Each row is a point on a landscape with many valleys, with its height.
From any point a ball takes the steepest step (drop divided by distance) to one of its 2 nearest points. It stops when none of these is lower. Distance is the straight distance between rows; heights are no part of it.
Q793: -3 10 1 8 2 8 3 0 -7 1 18 23 -26 4 0 -15 -20 5 -10 19  height 51.4
Q259: 4 -1 4 12 7 5 -11 -10 -10 -14 17 -19 8 -2 -12 -25 -27 -11 -19 -7  height 35.7
Q31: -11 0 -1 -3 -4 -14 -3 8 -8 -7 17 6 -2 21 -15 -2 -7 3 11 3  height 27.3
Q241: -7 6 6 4 -7 7 18 15 8 1 -37 -17 8 -4 16 2 17 -19 10 6  height 49.8
Q526: 8 16 -9 -13 12 3 4 -13 10 14 -33 10 10 10 12 25 23 -13 -4 -3  height 67.9
Q473: 20 -20 -3 -12 -13 4 -7 -19 10 7 -10 6 -4 -41 13 7 -11 31 18 13  height 48.3
Q604: 7 21 -10 -13 -4 -3 0 -4 17 -1 -38 -2 8 11 13 21 24 -10 0 -1  height 69.4
Q586: -14 -10 4 -6 -17 -1 -11 4 -9 -20 7 -1 -5 -1 5 12 -7 7 -5 3  height 4.6
Q374: 6 2 4 13 -9 4 5 13 -26 2 16 9 -7 26 5 -12 -3 4 -27 -2  height 41.3
Q333: 9 18 -1 -8 20 2 -12 -18 12 17 -28 3 9 9 15 35 11 -16 4 -3  height 66.1
Q252: 6 2 15 10 -19 14 8 28 2 -1 -35 -35 7 7 8 -4 9 -10 3 -3  height 54.7
Q837: -11 9 -3 -2 6 -24 0 -10 10 2 13 -1 -8 13 -9 2 19 2 18 3  height 48.5
Q256: -3 4 -6 -13 16 -12 11 -10 17 12 28 16 -5 12 -17 15 9 27 29 -1  height 41.1
Q443: -2 2 1 1 7 -13 -3 -20 3 -2 -15 -7 -8 -18 6 -1 32 -7 2 -4  height 47.6
Q159: -11 -8 25 -3 -9 9 -9 -4 -11 -9 -5 -12 -3 -16 22 25 10 -4 -2 5  height 37.1
Q243: -3 -9 -15 -15 11 4 8 1 -8 -5 -14 20 9 -21 8 5 10 -2 -3 -9  height 46.2
Q791: -2 9 -11 -18 -3 11 -1 -6 2 7 -30 -5 18 0 20 34 5 -10 5 -3  height 73.8
Q469: -13 11 3 6 6 -3 20 17 6 -2 0 -1 13 4 2 -5 13 -21 9 -1  height 52.9
Q298: 11 -5 -7 13 -25 -5 -9 6 12 -2 7 8 -4 -12 6 -31 -18 18 9 25  height 56.0
Q358: 0 -13 -10 -11 19 -12 2 -7 0 4 2 22 -2 -9 -1 9 -4 11 15 3  height 32.7
Q878: -2 -12 12 12 -15 -5 -17 -1 -5 -14 7 -30 4 -11 -6 -17 -13 -4 -10 -6  height 30.7
Q73: -9 1 7 1 -12 20 -6 -5 -9 -16 6 13 -20 -16 7 -10 -22 16 -22 12  height 39.4
Q423: 5 14 2 15 -5 20 -1 7 -15 -12 2 -18 3 5 -5 -21 -18 -9 -38 -16  height 47.7
Q312: 18 -15 -4 -2 20 -5 -11 -26 3 23 -12 12 -8 -20 1 24 7 10 8 -13  height 31.8
Q624: -7 -2 3 5 -5 -7 6 16 -13 0 22 5 0 35 -8 0 -8 -4 -3 -1  height 31.6
Q898: 2 6 2 4 24 -6 -20 -24 6 16 -11 0 -1 0 8 33 7 -12 5 -1  height 63.4
Q790: 6 -13 -9 -15 7 -9 7 -4 4 -5 4 22 -4 -4 -8 -4 -3 15 13 4  height 27.7
Q783: 4 -8 8 -1 -24 12 -8 -6 -2 -9 12 5 -17 -15 16 -11 -25 23 -11 25  height 45.8
Q818: 1 0 1 1 1 5 -1 -4 2 -11 2 22 -22 -22 8 -18 -20 16 -12 14  height 44.5
Q956: -1 9 -6 2 -5 20 12 12 3 -14 -16 -24 21 -9 2 -18 -21 -19 -21 -13  height 51.7
Q702: -7 7 -12 3 5 -26 6 -10 19 8 19 -7 -8 10 -25 -11 20 13 18 -9  height 43.9
Q843: -12 -6 14 0 -6 12 0 8 -13 -9 -9 -6 9 -5 18 18 5 -9 -3 2  height 33.1
Q962: 1 0 8 8 13 4 4 -1 2 9 17 22 -13 -6 9 -5 -21 7 2 22  height 57.5
Q244: -8 5 -14 -20 -9 8 -6 1 -6 -4 -16 2 18 8 8 29 -1 -7 2 -3  height 72.3
Q816: -3 17 -9 -18 -18 0 -3 5 9 -3 -36 -10 10 13 7 13 12 -9 2 -1  height 70.4
Q151: 5 3 -20 -8 2 -2 10 -12 -1 4 -26 7 -2 -3 -11 3 36 -9 2 -20  height 41.8
Q973: -12 -10 25 7 -8 -5 -8 -9 -7 -4 -7 -18 -8 -6 20 10 16 -10 5 10  height 41.5
Q593: -2 28 -5 9 4 12 13 22 2 1 11 -3 8 14 -15 -23 -8 -21 -20 -9  height 29.1
Q157: -8 26 -1 1 1 9 16 24 6 4 27 7 9 25 -16 -15 -1 -8 -8 -5  height 34.2
Q924: 7 -5 -3 -3 10 -15 -16 -39 11 19 -5 7 -9 0 10 16 19 0 8 9  height 54.8
Q232: 8 5 9 11 -12 30 11 18 -6 -5 -17 -29 18 2 1 -19 -16 -11 -26 -14  height 48.2
Q66: 7 19 4 12 17 12 10 13 3 -4 9 -14 23 12 -14 -24 -15 -23 -11 -8  height 22.0
Q153: 8 1 13 8 -21 18 26 30 -5 11 -15 -14 12 7 21 -14 3 -9 -24 -3  height 58.6
Q899: 0 15 -5 -5 9 17 13 21 1 13 25 25 6 29 -4 9 -18 -3 -3 9  height 36.5
Q197: -2 9 0 4 8 -12 6 -6 2 -5 -29 -5 -2 -12 3 -4 33 -15 5 -10  height 45.4
Q638: -15 2 4 -1 -9 7 3 12 -12 -18 -8 -6 4 -3 12 -4 6 -10 -9 -4  height 30.2
Q844: -4 -8 -10 1 -3 -22 2 1 14 3 17 7 -6 -11 -14 -28 0 14 11 9  height 50.7
Q945: -7 3 -3 -3 11 -16 2 -9 10 12 23 10 -4 12 -6 15 8 10 26 11  height 47.2
Q393: 15 -20 -5 -7 -2 -2 -16 -26 7 12 -7 6 -3 -35 14 11 1 25 16 6  height 37.4
Q531: -3 -19 15 -2 -5 9 -27 -5 -13 0 4 -10 1 -6 6 38 -23 6 -1 -8  height 33.5
Q794: 4 -1 4 -2 0 -21 -15 -30 6 6 -10 -3 -12 -5 10 0 27 -6 7 6  height 50.6
Q819: 8 4 14 17 0 3 7 20 -9 -6 0 -23 10 18 -3 -18 -7 -14 -19 -15  height 42.1
Q388: -10 19 1 -3 1 10 16 25 1 11 29 20 2 30 -14 -2 -8 -5 -8 6  height 38.1
Q761: 1 -8 -13 -15 18 15 10 3 -7 -6 -9 28 6 -22 9 10 -5 12 -6 -6  height 47.9
Q33: 22 -16 -7 -1 9 -5 -19 -31 9 29 -11 5 -10 -23 4 17 5 13 12 0  height 14.2
Q62: 8 7 5 13 -12 6 4 -1 -10 14 16 14 -32 14 1 -19 -19 11 -12 19  height 57.3
Q57: 6 8 -11 -8 13 -12 8 -24 12 17 10 14 -11 21 -18 16 35 8 16 -6  height 26.4
Q13: 16 3 -9 -5 22 1 5 -23 13 24 5 20 -6 15 -13 28 26 7 14 -12  height 10.7
Q341: -2 2 -3 8 16 5 3 -1 4 -14 -3 -12 9 -24 -5 -24 -7 -9 -12 -13  height 36.0
Q308: 3 -5 -6 -10 11 10 6 -2 -7 -11 -1 30 -10 -21 7 -4 -14 12 -12 5  height 48.6
Q437: -3 -11 5 -8 -2 -2 -24 -14 -5 0 2 -2 -5 -3 7 27 -13 11 11 3  height 22.4
Q567: 7 11 11 17 -13 18 8 19 -12 -8 -2 -19 10 10 -2 -19 -9 -9 -31 -15  height 45.2
Q645: -1 -5 11 8 -8 11 4 13 -24 2 7 6 6 20 13 9 -3 0 -17 -2  height 45.1
Q191: 8 -6 -21 2 0 -23 1 -20 15 13 9 -3 -8 -4 -31 -20 20 14 18 -5  height 36.7
Q653: -9 2 3 4 -11 10 -8 -2 -4 -21 7 -4 -13 -26 1 -17 -11 11 -26 6  height 35.0
Q270: 0 4 -15 -11 10 -11 15 -14 11 15 17 12 -12 12 -24 11 28 20 25 -9  height 33.7
Q206: 7 -14 -18 -10 -1 -11 2 -15 -1 8 -3 12 -16 -2 -16 -2 24 11 11 -7  height 34.3
Q12: 8 -3 -12 -8 7 -8 5 -20 -3 7 -11 8 -11 -2 -14 3 36 -3 4 -14  height 38.8
Q985: -11 16 5 6 7 -3 19 25 14 -6 9 -12 11 14 -14 -12 8 -23 3 -6  height 54.6
Q481: 6 23 -6 -1 13 -1 6 10 15 -2 -15 -30 25 18 -20 -9 -5 -17 12 -12  height 58.7
Q110: 5 -15 18 10 -5 15 0 12 -24 10 3 -5 13 10 21 26 -7 2 -13 -7  height 46.0
Q302: -6 -16 6 -2 -21 -3 -16 1 -11 -16 12 -8 -10 -3 4 -5 -8 9 -8 6  height 11.6
Q677: 1 -3 -18 -12 4 -1 14 -3 -8 -2 -20 8 10 -12 0 0 25 -8 1 -15  height 44.3
Q764: 11 -17 1 -10 -20 8 -10 -13 6 -7 0 1 -4 -31 14 4 -16 30 14 18  height 55.9
Q297: -7 -1 -9 -11 6 -12 -6 9 -5 -3 13 12 0 24 -14 18 -10 8 15 6  height 23.1
Q403: 9 -15 -16 -6 -1 -17 9 -11 4 6 3 12 -12 -9 -28 -14 19 15 16 -12  height 29.2
Q219: -8 -15 3 4 -27 -8 -22 -5 1 -12 7 -22 -6 -16 1 -13 -2 5 1 4  height 20.9
Q215: -11 3 8 2 10 -7 8 8 -1 -6 3 -2 6 0 4 -2 12 -14 13 4  height 51.6
Q643: 0 0 -2 8 2 -7 -13 -5 1 -10 19 -11 1 0 -21 -27 -24 1 -10 -4  height 41.7
Q509: 0 -2 9 10 -1 0 11 15 -14 6 31 13 -7 33 -4 -4 -3 3 -11 7  height 35.9
Q824: 2 7 4 6 13 13 0 6 -2 -14 6 -19 22 6 -11 -19 -22 -14 -15 -10  height 28.3
Q872: 5 -7 -6 -8 17 -6 -9 -17 -5 7 -5 16 1 -10 3 22 6 6 15 -2  height 37.9
Q874: -13 2 1 2 -4 14 1 11 -7 -21 -3 -4 2 -12 -1 -15 -3 -10 -24 -6  height 28.0
Q909: -1 5 -8 -10 7 16 6 18 -4 10 9 22 9 20 3 12 -24 -3 -4 6  height 31.4
Q334: 4 -12 5 8 24 -4 -9 3 11 17 11 7 -5 -15 -6 16 -27 7 15 8  height 65.9
Q521: -4 5 16 3 -21 15 7 18 3 -6 -38 -29 5 -1 18 7 14 -11 4 2  height 52.5
Q888: -8 -8 18 10 -12 -15 -16 -7 -3 -4 -4 -23 -5 -6 10 -6 13 -12 5 5  height 45.0
Q104: -3 19 -2 2 7 -7 9 20 12 -3 -1 -20 22 14 -20 -13 -1 -19 9 -13  height 56.6
Q406: -5 -4 -6 6 4 -17 -4 1 10 -7 23 -3 -1 1 -19 -26 -11 4 0 0  height 46.1
Q851: 9 -5 2 9 -30 5 -9 -1 6 -4 8 6 -17 -13 11 -27 -25 16 -4 25  height 51.5
Q167: 1 -10 3 6 26 3 -1 2 -1 10 15 15 -3 -8 3 9 -24 6 6 12  height 62.1
Q477: -4 2 -10 -14 3 3 0 18 -8 -4 8 23 9 19 -4 13 -18 1 2 2  height 27.5
Q751: 10 -3 -10 12 -13 -15 -5 3 18 0 12 3 -1 -12 -10 -35 -7 14 13 15  height 54.9
Q663: -14 -7 10 7 7 -19 1 -4 0 0 8 -3 -6 -2 10 0 13 -14 14 13  height 49.3
Q940: -9 9 6 0 4 -3 10 7 7 -11 -27 -13 5 -9 14 -4 22 -19 6 -2  height 47.4
Q188: -10 -1 -3 4 2 -1 -4 0 -1 -19 5 -1 -7 -20 -2 -25 -9 1 -21 -3  height 31.5
Q226: 8 -2 17 8 -20 11 15 33 -9 1 -19 -25 12 14 9 -7 7 -5 -16 -12  height 56.8
Q640: -4 12 -11 -21 -28 4 0 10 -2 -4 -20 -8 17 15 9 21 1 -11 0 0  height 71.4
Q445: -3 -15 19 5 -6 11 -13 2 -21 2 5 -9 2 2 15 36 -11 11 -4 -2  height 40.5
Q17: -9 -14 4 -7 -1 -2 -14 -2 -11 -7 6 6 -5 4 6 20 -13 2 5 3  height 13.3
Q997: 1 2 2 7 19 -14 -16 -26 12 21 4 4 -6 -2 2 27 9 2 17 7  height 59.5
Q505: 10 -12 -16 -10 5 -16 13 -2 3 0 4 22 -12 -7 -20 -17 -1 23 10 -4  height 20.4
Q867: -5 -5 16 17 0 -5 -6 5 -8 -10 7 -28 7 7 -10 -19 -6 -16 -10 -9  height 37.5

Where does a ball stop that starts at each point below?
Q945: Q13
Q110: Q586
Q819: Q586
Q851: Q874
Q640: Q197
Q226: Q197
Q308: Q874
Q973: Q874
Q898: Q197
Q844: Q66

Call two points neighbours if one is among the 2 nearest of the other. Go from one point of each pair to the other, from neighbour to neighbour, staying as low as possible. Name the highest point that can't be avoided.
Q874 and Q403: Q308
Q403 and Q33: Q872
Q13 and Q403: Q837
Q66 and Q297: Q388
Q297 and Q586: Q110
